Points on a hilly landscape, in no order, each with its height.
From any point a ball takes the steepest step (drop divided by distance) to one of its 2 nearest points. It stops when none of these is lower. Distance is the straight distance between rows; heights are no part of it.
Pasin: [-14 -13 -15  -6  10  19  -4 -23  -9  13  10 -14  -3  -8  -2   1  21  17
 -18 -11  -9  -5   2]  (h 477)
Lebas: [ -3  22  -6   1  11  17 -10 -10   7   3 -15 -14 -22   2   5  16   8 -24
 -24  -8  10  10   0]  (h 162)
lazu: [ -6 -12 -11   6   7   7  -8 -13   2   5   2   3   1 -22  -7 -18  -1   7
  -1 -14  -7   4  14]  (h 512)
mogu: [ -1   6   4  -3   7 -10  10  14   9 -11   0  19  13   4  20   2   7  13
  33 -18  -8 -21 -25]  (h 433)
firez: [ -1   7  14   9   2 -16   7  11   8   4 -16  24   1   2  10  -2  -8   9
  16  -5  -6  -3 -14]  (h 476)
bib: [ -9   5   6   9 -25  -8 -10  -6 -13   7 -16  -5  -2 -16   4   0  17   4
  -6   8  -7  -3   6]  (h 370)
Mip: [  3 -13  13  -6  31  -1 -20 -12  11  -5   4  -3  -5  10 -12 -10  -8  -1
   5  -8   5  12  -5]  (h 222)
Tuki: [-16 -24  -8  -6   5  -9   6 -15   4  21  -2  17 -13  -8   6  -3  -4  40
 -12 -11   2  19  -5]  (h 437)
suvu: [  8  18 -15 -11 -16 -18 -27  23  -7 -26  19  -9 -30 -12   3  -6 -12 -16
 -14  16  19   7   6]  (h 558)
Mamo: [ -3 -15 -15   5   9  -4  -3 -10  -1  -1  12  -3   9 -19 -12 -16  -3   3
 -15  -4   9  17  19]  (h 523)
gofe: [ 19 -14  35  -3  -3  -5  16  11   5  31  -7   2   7  31 -12  17  -7   6
   4   9  -8 -14  -7]  (h 330)
luz: [  5  -9  20  12   8 -13  13  -6  21   7 -11  19 -12  18  -1 -15 -14  20
   6   0  -9  -6  -4]  (h 412)
nabe: [ 14  -6  17   0   2   2  22   2  22  12  -1 -12  -7  33 -11  -3 -12  -4
  12   1  -8 -13 -16]  (h 392)
nete: [ -5 -14  -3  16  14 -14  18 -20  22  13  -9   4   1 -13 -15   1  12   7
   4 -12  11   4  -5]  (h 494)
gof: [ -5   4  -7   7   4  -8  14 -12   6 -19 -11   1  -7   7   4  -7  -5   5
  -1  -9   9  10 -19]  (h 465)
suz: [  0  -3  16  -4   4 -22  -8   8 -12  -7  -3  18  13   2  -7  -7  -4   2
   9  20   1  -4  11]  (h 377)
Buki: [ -3   1   5 -13   0   7   5  14 -10 -10  -1   3  15   2  20   5  13  17
  21 -27  -8 -27 -19]  (h 444)
pemu: [-10  -9  -5   7  12 -14  29 -13  17  19  -5   9  -4  -3  -2   6  16   9
  13 -26  12   6 -22]  (h 485)
rofo: [ 18 -15  11   5   6   9  -8   0   8   0   8  -6 -19  -4 -23  -8  -3 -13
  -6  21  11   9  33]  (h 618)
rofu: [-19 -20  -3 -10   7  16  -1 -15  -5  23   9  -7  -2  -7 -14  10  14  34
 -16 -10  -7   2  -1]  (h 464)
pone: [  8  -3 -27  -6 -19 -27 -18   4  -6  -1  18  -5   1 -15  -2 -23   1   4
 -33  12  13   8  15]  (h 349)
Miton: [ -5   7   6  -7 -25  -8 -25  -5  -9   7  -9   6   7  -6   9   0  10  18
   0   4  -9  -8  -6]  (h 394)
kelod: [  5  -6   4   8   9 -23   3  11 -13  -1  -9  29  22   2  -4 -14  -5  -1
  -3  34   2  -1  12]  (h 398)
Daf: [ -5  16 -11  -8  15  18 -17 -14  -2 -13  12 -23 -10   2   5  -5   3 -23
  -9   0   3  17  -3]  (h 177)
Tisa: [  8   5  -2 -27 -16  14 -22  23 -24  -9   9  -8 -13  24  18  18   3 -11
  -6  15   8  -8  -6]  (h 159)
Sadak: [  5  25  -2  18  -8 -14  -9  17  10 -35   1  10  -4 -10  -1 -19 -21  -4
   1   4   7  10   2]  (h 526)
nub: [ 16 -13  -1  18  10   3  19  -7   8   5   7   0  11   4 -18 -13 -18 -11
   7  13  -4   3  19]  (h 326)
vorer: [ -3 -21  -1  10  -7  -1  26 -16  -3   8  -1  -5 -11  -7 -21  -9 -11   2
  -8   8   0   1  27]  (h 284)
bele: [  0 -14  -2 -15  11  15  15 -14 -13   2   9 -15  12  20  -1   5  14  11
   3  -6  -6 -21  -3]  (h 504)
zule: [ -1  20 -26   9 -28  -6  -8   4  -8 -16   2   5  24  -2   8 -17  -1  -5
  -5  16   7  -4  -2]  (h 390)
visog: [  3   0 -15  18  -1 -16  15  -9   5  -2 -15  20  14   1   8 -19  -3  10
  -1   0   2   0   1]  (h 429)
div: [ 19  12  21  -4  -2  28  -1   4   4  16  -5 -29  -6  17   1  29  10  -3
 -20 -15 -14 -18   3]  (h 351)
Vatat: [ -5 -13  16  -9   3 -13 -17   3 -11   7   6   1   6   1 -10  -4   8   9
   1  13   3   6   9]  (h 353)
rebi: [  5  22  -2  -7  -6   8 -37   5 -13 -24  15 -19 -19  -5   1  -1   1 -14
  -5  19   0   5   7]  (h 591)
kevib: [  3  28 -15   2   5   8  -6 -11  -2 -12  -5 -18 -12  -6   3   3  13 -20
 -32   5  21   8   9]  (h 89)
gur: [ 16  -9  -6   0   2 -25   2   1   0  -4 -15  22   1  23   3  -3   3  12
 -16  17  24   2   2]  (h 636)
veref: [-12  -5 -15   7   7  -7  20  -8  -1 -18   3  15   8   3   8 -12 -14   6
  18  -7 -11 -15  -6]  (h 426)
Tesen: [-13   1 -10  -1  10   2  13  -4   1 -24  -3  -3  -7   9   5  -9 -22  -3
  10  -6   5  14  -9]  (h 453)
gadu: [  7  -1  25  -6 -10  -4   1   8  -6  15 -12   7  15  11   9   7  -5  20
   8 -10 -10 -12  -8]  (h 365)
Litu: [-20 -25  -9 -20  -2  -5  -9 -10 -13  22  11   2 -12  -8  -1   1   2  35
 -16  -5  -2  11  -3]  (h 449)
nuza: [  4 -12 -14   6  -6  -6 -13  -7  -2  12   1  13  31  -9  -8 -18  -1   1
  -9  16   2  10  18]  (h 670)
Kifu: [-23  14   7   6   1   0   9   1  -9 -15   4   2   4 -18 -19   6   2 -15
  24   2   9   5   5]  (h 423)
deni: [ 21 -17  -6   9   5  -3   4  -5  15  10  -7  26  16  18  -7 -19  -2   8
 -14  20  17  12  15]  (h 657)
Pido: [ -5  -7   5  -6  27  -6  28  18  11  -2   3  23   3   4   9   1   5  -2
  40 -11 -11 -24 -25]  (h 424)
tuk: [ -9   2  -4  -1  -8  -7 -15 -12 -16 -17   7 -11  -1  -7   2  -9   3   4
  -4   7  -2  -3  -2]  (h 235)
pomi: [  1  -7   5  -3  -2  -8  24 -11  -1   9  -9   4  22   9  -2   9  23  16
  15  -4   1 -27 -14]  (h 281)
Dut: [ 19  -9  -9   7  -1 -11  -8   2   5   8   0  17  24   5 -10 -14   1  -3
 -19  23  18   7  15]  (h 663)
rufak: [ -2 -14  -7  14   6  -2  10 -22  17  10  -3  -3   0 -21 -17 -15  12  10
   0 -16  -1   1  14]  (h 502)
Tobu: [ 10   7  15  -8   5  18  -6   9   9  -5   1 -11  18  24   9   6  -3  -3
   9 -10  -7  -9 -19]  (h 181)
Kat: [  1  27 -13 -13 -15  -1 -31  26 -18 -16  24 -11 -12 -11   0  -3  -6 -19
  -5  26  12  12   3]  (h 574)
momi: [ -9 -18   1 -14   1   4  17   6 -15  20  -2  24  21   5  19  14  -3   7
  27 -14  -9  -4 -22]  (h 190)
sog: [ 17 -14   0 -13   0   7 -35   4   2   1   5  -5 -28  10   4  -2   1  -3
 -15  14  11   8   9]  (h 245)
zakig: [ -6  -6 -15  13 -13  -9  16 -11   5  15 -10  21  12  -8   9  -9  -3   7
  11  -3  -2   6  -3]  (h 432)
zabo: [-26  16 -11 -17  -3  15 -28  -3 -18   0  20 -20  -6 -19  12   0   6  -8
   6 -10 -21  -3  -8]  (h 56)
rop: [  8  10  -3   6  -3  -5 -19  16   3 -10   3  25  17  -4   7 -24 -21  -6
   1  11  -6   7   5]  (h 340)
Zek: [ -9 -23   5  -2  25 -18  33   5  11  15   3  30   5   4   1   4   8   1
  38 -11  -6 -17 -13]  (h 413)
nok: [-15   8  -5  21  -6  -4  12  -1   6   2  -2   2  12 -42 -12   0   5 -16
   7 -11   9  10  12]  (h 279)
sevuz: [ 14  -1   3  -2   9  10   4 -14 -10  -7  10 -25  16  17 -12  -2  21   1
   9   8 -12 -16   2]  (h 515)
noz: [-14 -16  16  -5  18 -21  31   0  -5  13   2  14   6  -3 -11  13  10   6
  32  -8  -3  -8  -6]  (h 399)
devu: [-15  -7  23  -9  -1 -13 -23   0 -19  11  -3  -3 -13 -13  -8   4  12  15
  -4   5   1   4  12]  (h 329)
Domo: [ -3  -5   0   1  10  11   7 -18   7  19  -9 -14 -23   4 -13   9  -1  -2
 -15  -2  -2  15   8]  (h 231)
fugob: [ -8   3  -4 -10   5   2 -13  -8  -2  -4  -9 -12 -18   3  13  12 -11  -1
 -19 -14   6  15 -12]  (h 342)
ruv: [-11  -3 -26   2   1  -1 -15  -5  11   2   6  11   9 -20  10 -16   2  -4
   8 -20  -2  12 -14]  (h 486)
rela: [ -4  19   3  -8   4  13  -7   8   2 -11  -5 -22 -23  15  18  22  -1  -7
 -15 -21   2   6 -19]  (h 318)
Piz: [ -7  -8  -4  -9 -15  -1  -3   2 -18   4  -4  -5  -1  15  12   8  -3   3
  -7   4   5   5  -7]  (h 312)
sipo: [ -1   3  24  -8   9 -10   1  -2  -4  -6   3 -15   6  -5  -8  23  18  16
   7 -26   2 -20 -15]  (h 327)
taf: [-11   1 -18  12   0  -1  17  -1  -2 -25   4   9   1 -12   7 -15 -16  -3
  16 -12  -5   4   0]  (h 438)
mima: [  3  -6  -6 -14  26  -4 -31  -6   1  -8  14  -7   5   3   1 -11   1  -5
   2  -6   9  13 -12]  (h 174)
nuvup: [-14  12   3   3  15  11   2 -13   7   7 -11 -21 -24  -9  -7  13   3 -11
 -17 -14   3  17   6]  (h 203)
sek: [  6  23 -10  11 -31   4  -6   1  -3  -8  -6  -5   5  -7  -2   1  11 -17
 -13  26  15   2  14]  (h 59)
nevud: [-18  16 -33  -8 -15   9  -6  -2 -21 -23  22 -13   9 -16   8 -17  -7 -16
  -4   3 -10  -2  -4]  (h 272)
Rova: [-10 -10  -3   6   8  15  26 -18   3  12   2 -12  -5  -4 -16  -5 -18  -9
  14  -8 -10   8   1]  (h 364)
duk: [  6   2   2 -14  -3  16   7  10 -12  -2   0 -14  24   4  14  17  14   7
  -2 -32  -6 -19 -24]  (h 430)
pugiz: [  6  -8  -9  -3  -3 -18  -8  -6  -3   5  -8  20  16  11   8 -11   7  17
 -12  14  14   0  -8]  (h 641)
kipim: [ 11  -1   5  -4 -17  19  17   2   8  -3 -16  -2 -40  26  18  17  -8   3
  -5   0   5  -2  -3]  (h 301)
Nive: [  3  17  12  14  -6   4  11   3  15   4  -4  11  13   6 -15  -5  -1  -9
  34   0 -16 -16 -10]  (h 455)
Nomet: [-13  14   1   7   3  14   3   8 -14   4   2  -7 -18 -15 -11  17  -4 -32
 -15  10   1  15  27]  (h 264)
rerem: [ -6   4   0  -6   0  25  -5   3  -9  -4  -4 -11 -32   8   3  19  -4 -22
  -9  10   5  11   2]  (h 182)
vili: [  8 -14  -6   9  13  -9  12  -8  12  23 -11  28  12  17   7  -8  -8   9
  -8   9  17  18  -3]  (h 653)
mize: [ -4  18  -9  -9  10   2 -25   0   4 -16   8  -7   0  -4   1  -7  -2 -19
  -5  -8  13  17 -14]  (h 82)
nuz: [-11   4 -13   3  27 -15  -2  18   1 -27  15  27  20 -15  11 -22 -14  -8
  24  -2  -8  -6  -6]  (h 391)
bube: [-11  -8  -2  -3  -6  -3  -2 -16  -7  -7  -9  -1  11   5  15  -1   2   2
   6   0  -2  -4  -7]  (h 280)
Loro: [-18  -1   6   6 -13  -8  11 -14  -8  10 -11  -2  -4 -29  -6   5  22   6
   8  -6  -1  -6   8]  (h 343)
faro: [ 14  -5 -16 -16 -10  -8 -37   4   3   1  17  -3 -23  -6   1 -12  -4   0
 -26  19  14  14   7]  (h 282)
tisu: [  2   8  19  -6 -18   4 -12   8  -8   6 -10   9  15   2  14  10   7  12
   0  -9  -2  -3 -23]  (h 386)
Pil: [ -7 -15   3   2   4   6  29 -19   5  26  -1  -1  -4   2  -5  11  -1  -7
  10 -10   1   3  -8]  (h 384)
kimom: [ -3  -1 -14  13  -4 -39 -11  15   4  -8  14  13  18 -38   6 -20 -14   2
  -6  -9   4  10   5]  (h 528)
daz: [-11   5   0  10  12  -7  -3  19  16  -9   4  22   7 -22   2 -15 -29 -11
  28  -9 -11  17   1]  (h 503)
Sabak: [ -2  25 -27   0 -20  -4  -5   7 -10 -28  20  -9  19 -12   2 -15 -11 -18
  -8   7   2   2   6]  (h 341)
suv: [ -2  -8 -26   2   1 -16 -16  -6   8  -1  10   7   1 -18  10 -25  -6   8
  -8 -13   5  15  -9]  (h 499)
muvab: [ 14 -15  27  -9  21   2   9  10  15  18   8   3  16  21 -11   8  -5   8
  10 -14 -14 -19 -17]  (h 292)
zafo: [ -4  -3   0   1   9  -9  15 -13  11  -2  -6   6   4   8   8   5   8   7
   8 -25   7   2 -22]  (h 475)
komo: [  0  12  13 -13  -3  17 -15  10 -11   2  -5 -25 -27   2  17  22   3  12
 -25  -7 -24 -11  12]  (h 258)
rebod: [  3   0 -30   1  -4 -30 -27   8   9 -12  11  11  10 -28   9 -33 -13   1
  -8  -7   5  10 -10]  (h 513)
Nopi: [ 12  -8   3  11  11   6 -18  -3   6  -7   6  -7  -8  -6 -11 -13  -4  -7
 -13  10  -2  13  21]  (h 613)
Feza: [  2  18 -14   2 -13  23  -2  -3  -7   0  -8 -14  -2   0  -1   3   6 -29
 -13  22   7   8  17]  (h 158)
gesef: [ -7 -12  -4  -5   2  -7  23  -6   5  10  -2  19  17   0  11   5  20  13
  26  -7  -7 -17  -8]  (h 259)
Mosoz: [ -2  -7  19  -4  -2  -8  16  -7  -5   7  -6  -1 -10  10 -18  11   5   3
   3  13   7   2   3]  (h 358)
gefu: [ -3  -8   4  10   0   2  15 -16  15  31 -12  12   8   7 -13   3  -1  -3
   6 -10   1  17  -5]  (h 401)
tuz: [-15  -8  -9  12  -1  -7   8 -12  -3   4  -2  10   6 -43  -2  -1  19   4
   8 -10   6   4   7]  (h 317)
vufu: [ 22  14   2   6 -10   5  11  -7  11 -15  -9  -5  -6  32   1   0   7  -4
   2  23   9 -13   0]  (h 348)
foz: [  6   7  24  -9  10   9  12  22   6   2   6  -9   5  -8 -10  24   7   1
  22 -40 -12 -22 -22]  (h 367)
mer: [ -5  17  -7   3 -17 -15 -15  16  -5 -31  10  -7 -28 -21   1 -16 -14   0
 -11  10   6   9  16]  (h 546)
Gov: [  3  20  14  17 -12  -7  17  13   9  -2 -14  19  14  14   1   0  -5   1
  26   6  -4 -10 -11]  (h 466)
zadi: [  8 -10  20  10  -1  -8  24  -2  16  14  -6  10  -8  25  -7  -4 -23  -2
  17  10 -14  -4  -5]  (h 403)
bego: [  4 -25  12  -7  35  -5   0  -2  23   5   5   8  -1  14  -9 -10 -15  15
  11 -10  -8   6  -3]  (h 251)
febi: [  8   6  -1   8 -12   9   0 -15   7  12 -13 -10   4   0 -17   0  27   2
 -13  12   4  -3   9]  (h 204)
ragos: [  7  -2  -3  -9   4  31 -18   6  -2   4   2  -9 -45   3   1  13  -7 -20
 -11  18  -3   8  18]  (h 134)
samog: [ -4  16  21   8  -5  14   1   7   4   6  -2  -2  12  -1 -16  12   6  -9
  24  -1  -4 -10 -10]  (h 439)
kuv: [ 20 -15  10   5  11  -9   1   5  10  -9   0   6 -22   9 -21  -3 -10  -6
  -3  18  16   6  26]  (h 623)
vima: [  1   9 -16  12   2   6  -5 -15  -7 -11   3 -19   2 -13  -7  -4  15 -15
 -24   0  19   9  18]  (h 164)
Ribas: [  7   0  11  -7  -2  15   5   3   7  37  -8 -14  11  -2  -6  28  19  14
 -11 -25  -7  -5 -15]  (h 307)
tate: [-10  17  -2  21  -4  -3  -7  25   9 -30   8  15   3 -21  -1 -15 -28 -14
  18  -5  -6  15   4]  (h 514)
subu: [ 21  -6   7  -7   5  26 -17   8  -1 -14  12  -8 -37  10   1  15  -2 -11
   2  18   1   0  16]  (h 175)
Puva: [  4  -8  22  -4   4  -9   7  -3   3  12  -4  -5  16  10 -11  12  22  22
   5 -16  -4 -23 -10]  (h 304)
kevup: [ -3   0  19  -6  -4  12   0   0  -8  21 -12 -18 -20   1   2  21   7  13
 -23 -10 -16 -11  17]  (h 285)
zanoz: [ 20  -9  37 -10   9  -3  22  18   0  21   1   2  10  16  -9  18 -17   8
  14 -12 -17 -20 -16]  (h 311)
nek: [ 28  -9  21  -3  -1  17  17   7  14  19   9 -13  -6  37  -6  17  -4   1
   0  -6 -15 -16 -10]  (h 380)
Tipa: [ -6  -4  18  -2   9  -1  -2   4  -1   1   0   8  14  -2  -7   3   8   5
  29  -5 -15 -27  -1]  (h 402)
mota: [ -6  12 -20   6 -37 -15   5   8 -12 -12  -1   4   8 -15   6 -11  -8  -7
 -15  18   7   3  15]  (h 425)
buti: [ 17 -12   9  -5  14 -15   7   4   9 -10  -6  17 -24  21  -5  -4 -16   1
   3  18  16   1   8]  (h 626)
fufid: [ 13   7   3  -4   3   3 -32  -2   1 -15  16 -16  -6  -7  -3 -16   5  -8
  -6  12   1   6  13]  (h 604)
dap: [  1 -14  -9   2   1  -8   8 -13   5  15 -15  19  16  16  -2   0  10  15
  -3   2   8   3 -18]  (h 647)
Vazu: [  4 -15  -7  11  12  12  24 -15  20  12   5   0   5   5 -13 -14 -18  -8
  13  -3  -6   2   1]  (h 347)
dez: [  9  19 -10   6  -5 -13 -11   7   4 -28   1   8  24   1   7 -20   7  -2
  -2  16   2  -7  -2]  (h 421)
kisov: [ -7 -11  10 -12   0   6   9  -6 -15  11  -5 -10  -6  15  -5  21   4   2
 -10   7   9   4   0]  (h 339)
mava: [ 19   7  -5  10 -10  21   8  -3  13  -9 -14  -8 -45  17   6  17   3  -8
 -15   8   8  -9   3]  (h 315)
liko: [ -1 -14   0   5  -5  13  26 -18   4  13  -1 -17 -28   8 -15   8  -4  -1
 -11  14  -8  -1  20]  (h 257)
kago: [ 15  17  13  -5   8  24   9   3   4  27  -9 -30   7   0   1  28  19   4
 -16 -28 -16 -16  -2]  (h 331)
pob: [ -8   7 -12   6   2  -6  -4  18  -5 -16   5  24  16  -2  14 -25 -23  -5
  16   8 -13  -2  -4]  (h 366)
binas: [  6  19 -10  12  -9 -19 -13   6   9 -24   1  19  23 -25   9 -22   0   6
   3   4  -3  -9  -6]  (h 441)
Dep: [  9  10 -11   8  16   8   1  -2  13  -7  -3   8  37  21  -2 -13   4 -12
  10  10   2   3 -12]  (h 266)
lanaz: [-23  -1 -24   2   0   3  -3  -2 -10  -9  14   9  15 -27   5  -8   3 -13
  12  -9  -1   6  -4]  (h 467)
Dibu: [  2  11  -7  11 -10  14   2   3  -2   3  -8  -2 -22  -7  -8  15  -8 -31
  -8  24  18  18  25]  (h 223)
Gusu: [-14  21  -9  -3   8  29  -2  -4  -9   0  -3 -24 -20   8  20  16   0 -15
 -18  -9 -14  -6   4]  (h 267)
Ragen: [ -6 -12 -12  -1   3  -9  17  -1  -6  12   2  29  37   7  21   5   3   4
  22  -3  -9 -14 -19]  (h 226)
Katom: [  5  -4  23 -11   2   1  -5   2  -3  32 -10 -12   7  -3  -8  27  28  17
 -22 -13   4  -3  -4]  (h 283)
pitag: [-10  -8 -15   2  19 -12   9  10   1 -17   3  33  14  -8  16 -15  -1   4
  25  -7  -6 -12  -7]  (h 408)
koge: [-13   3  12  14   4 -10  21   1  -4  -6   2  12   5 -11 -20   0  -7 -13
  27   9   1  -1   7]  (h 400)
tur: [-14  12  -7  -8  -3   1 -17  -1  -9  -3   6 -20  -8 -12  11   5  14   3
 -11  -7  -8  -4  -9]  (h 170)
bukog: [ -4  12 -17  22  -3   7   6  -6   6 -13   0  -7  15 -27 -10  -8  10 -22
 -12  -7   9  10  14]  (h 228)
Keb: [ -1   6  11  -9  14   4   6   7  -1  -1   4   4  22  16  11  15  -7  -4
  23 -17   2 -15 -23]  (h 123)
tovan: [ 21 -10 -25  -1 -10 -14 -26   7   3  -9  19  -4  -7  -4  -4 -18   2   0
 -33  24  23  16  26]  (h 316)
fizif: [ -4 -11  18  -5  -4  -3 -11  -4   0  23  -7 -10 -21  -1  -9   8  15  22
 -15  -3  -7   2  13]  (h 306)
bunip: [  3  19  15  -9 -15  11  -2  17 -10 -24  -7  -8 -33  19   9  31  -2  -2
  -4   4  10  -6  -3]  (h 263)
vudob: [-11  15  -4   3   2  21  -7  -4  -7  -9  -3 -26 -31  -2   4   3  -4 -16
 -10   2 -15   6  14]  (h 229)
Dafo: [-26   6  -9   2   0  -1   1  -4 -20 -16   8   4  18 -20  -6   4  10 -16
  25   2   0   6  -1]  (h 445)
Kodel: [ 14 -10  17   0  23  -7  -2   5  13  10   3  12   8  21  -6  -1  -6   8
  16   0  -8  -6  -7]  (h 271)
tado: [ -1   6  21 -10  12   7  -2   5  -1  -4   9 -25  -2 -14  -3  21  17  12
  10 -36 -15 -20 -10]  (h 346)
rur: [ 19   1  17  -7  -5  28   5   2   2  12  -1 -21  -7  25  -6  17   3  -5
  -2  -1 -12 -12  -2]  (h 368)
razot: [  8   6   3   2 -15   2 -15 -10  -7  -1 -10  -8   9  -1  -9  -2  25  -8
 -10  20  10   0  17]  (h 154)
Vepo: [  4  18   0 -14 -19  27 -20  25 -11 -18   3   0 -30  16  11  24   0 -14
  -2  15  14   2  -8]  (h 224)
nis: [ 26  12  -6   7  -9  11   4  -2  16 -21  -9 -10 -24  19  -4   5  12 -12
  -7  16  22 -10  10]  (h 332)
nop: [ -2  -5  -8 -29 -17   9 -19  10 -27  10  10 -17 -20  15  20  14   2   1
 -24  10   2  -6  -2]  (h 55)
fitat: [ -2 -12   4  -8   8   9  16   4  -4  13   0   4  23  11   9  18  -5  -5
  16  -6   0  -3 -24]  (h 146)
Pez: [ 21  -4  11 -11   1  15 -30   5  -1 -13  11 -16 -34  13   2  -2   5   2
  -7  20  -3  -4  17]  (h 209)
bere: [  2  -6  -7  12  14 -23  16   1  -2  -5  -8  23  22   0   4 -17 -10   6
   5  14   3  -9   8]  (h 416)
modot: [ -2  16   4   8 -16 -11  -5   4   5 -22 -10  -3 -21 -10  -1 -13 -10   2
  -4   1   3  10  10]  (h 536)
lago: [  6   9   2   5  13   1  -4   4   8 -15   2  11  20  10  -5 -14 -14 -11
   8   8   0  -1   2]  (h 303)
vit: [ -2   2   5  -1  -2  10  -7 -13  -5  20 -10 -11  13   0  -8  16  27  10
 -14   0   6   2  -4]  (h 247)
legu: [ -4   8  20  14  -4  -4  12   3  15   8 -19  23 -10  -8   2   2 -15   1
  27 -12  -9   6 -15]  (h 484)
mez: [-11  -4  19   0   8 -14  21  -9  -6  -1   1  -4   1  -3 -16  10  -1  -2
  19   3  -1  -9  -4]  (h 378)
ratu: [ 10 -10   3  -2  -2 -13 -14   7   4 -15  -7   8 -14  16   4  -3  -5   2
  -5  16  17   4   1]  (h 631)
Zufup: [ -1   4  28  -3   5   5  -6   6  -4   2   3  -1   8   9 -15   5   3  -6
  25  13 -12  -4  -3]  (h 422)
dig: [  1 -15 -24   9   3 -22  -2   2   2  -9  14  -4  11 -23  -1 -10  -6  -3
 -24  -8  18  26  14]  (h 534)
sof: [ 10 -18   1  10  -7   5  19   2   6  11  -2   6   0   2 -20  -7 -15  -7
  -5  20   3   8  31]  (h 305)
dosor: [  6   4  20  -3 -17  18  12  11  -6  -4 -13 -12 -31  22   4  21 -13   2
   1   3   1   0   0]  (h 287)
Kub: [ 15  -8  23  -7 -10  -2  12  -2  -2  29 -12   9  17  21   3  14   3  17
   2   5  -3 -11  -7]  (h 350)
fugok: [  6 -13   7   4  -3 -15  13  -4  15   5 -16  11 -22  21   0  -8  -7  22
 -10  -1   9  11  -3]  (h 420)
tib: [-12  -7 -18  -4  -6  16   5 -21 -12   8   0 -14  10   6   4  -1  18  15
  -5  -4 -10 -10   0]  (h 489)
kosep: [-10   1 -20  12 -22 -23   1  10 -13 -12  11  -8   6 -30   7 -12 -10   0
 -13   2   6  12  21]  (h 404)
vusal: [-17  16 -26 -10 -15  18 -22  -5 -18  -5  19 -16   1 -17  13 -13  -6  -9
  -2  -5 -20  -4 -12]  (h 180)
fuvu: [ -7   4  -4  10 -10   3   6  -7   4  11 -14  14  10   0   0  -2  -6  -9
   9  -1   3  15  -5]  (h 417)
sediz: [ 12   5   1  -3  11  17  -4  -9  14  -1   1  -3  27  21   7  -7   4  -3
  10 -10 -12  -7 -11]  (h 221)
gesi: [ -3 -12  -1   1  -5 -14   9 -15   6  14 -11  10 -16   5   2   4   1  29
 -10  -8  11  14   0]  (h 427)
Tor: [-12  -5 -13 -27 -19   2 -18  -2 -22   4   7 -16 -17  -2  17  -1   1   7
 -20  11 -13  -6  -3]  (h 150)
teg: [ 13  10   9 -24 -13   8  -4  18  -9   5  -9  -2  25   6  21  18   5   2
  -8 -21   0  -3 -27]  (h 409)
Niz: [  4 -21 -22   6  -1 -16 -13   7   3   1  14  14  20 -22   0 -25 -17   7
 -13   7  -5   8  19]  (h 678)
tovo: [ -6 -15 -11  20  10 -25   3  11   2  -9  12  15  15 -32   6 -16 -17  -6
  -7 -11   8  21  13]  (h 539)
rono: [ -4  -7 -29   2 -22 -28  -8   3 -10   4  16  -9  10 -30   8 -21 -10   7
 -20   7   6   3  12]  (h 379)
kov: [ -8  23  -3  -3   6  18   8   0  -2 -13  -4 -26 -22  20  14  27   4  -6
 -13  -5  -5  -5  -4]  (h 294)
zir: [-14   4  -2   8   0  13   4  -2 -12  -7  -2 -16 -13 -18  -8   0  -9 -15
 -10   1  -6  16  19]  (h 268)
bulu: [  7  -2  27  -7   9   4   2  11  13   2   9   1  19  -3  -2  13  13   7
  26 -22 -11 -29 -17]  (h 383)
sava: [-14   9  -4 -13  -5  14 -17  -1 -18   9   2 -25 -24   1  15   7   6   5
 -29   5 -19  -8  13]  (h 219)
Varek: [ -4   5  11  13   4  -1   8   5  14  -2  -8  23  -3 -12  -3 -13 -32  -5
  29  -8  -9  19   0]  (h 493)

Two balls start at each pair of points below. Name the first point that both come to, or write -.
deni, Niz | Keb
Varek, taf | Keb
kosep, dig | -
Pil, gesi | -

Where does a ball stop that starts at each point below?
zakig | kevib
rebi | Keb
mogu | zabo
bele | sek
Buki | mize
lazu | Keb
nuza | Keb
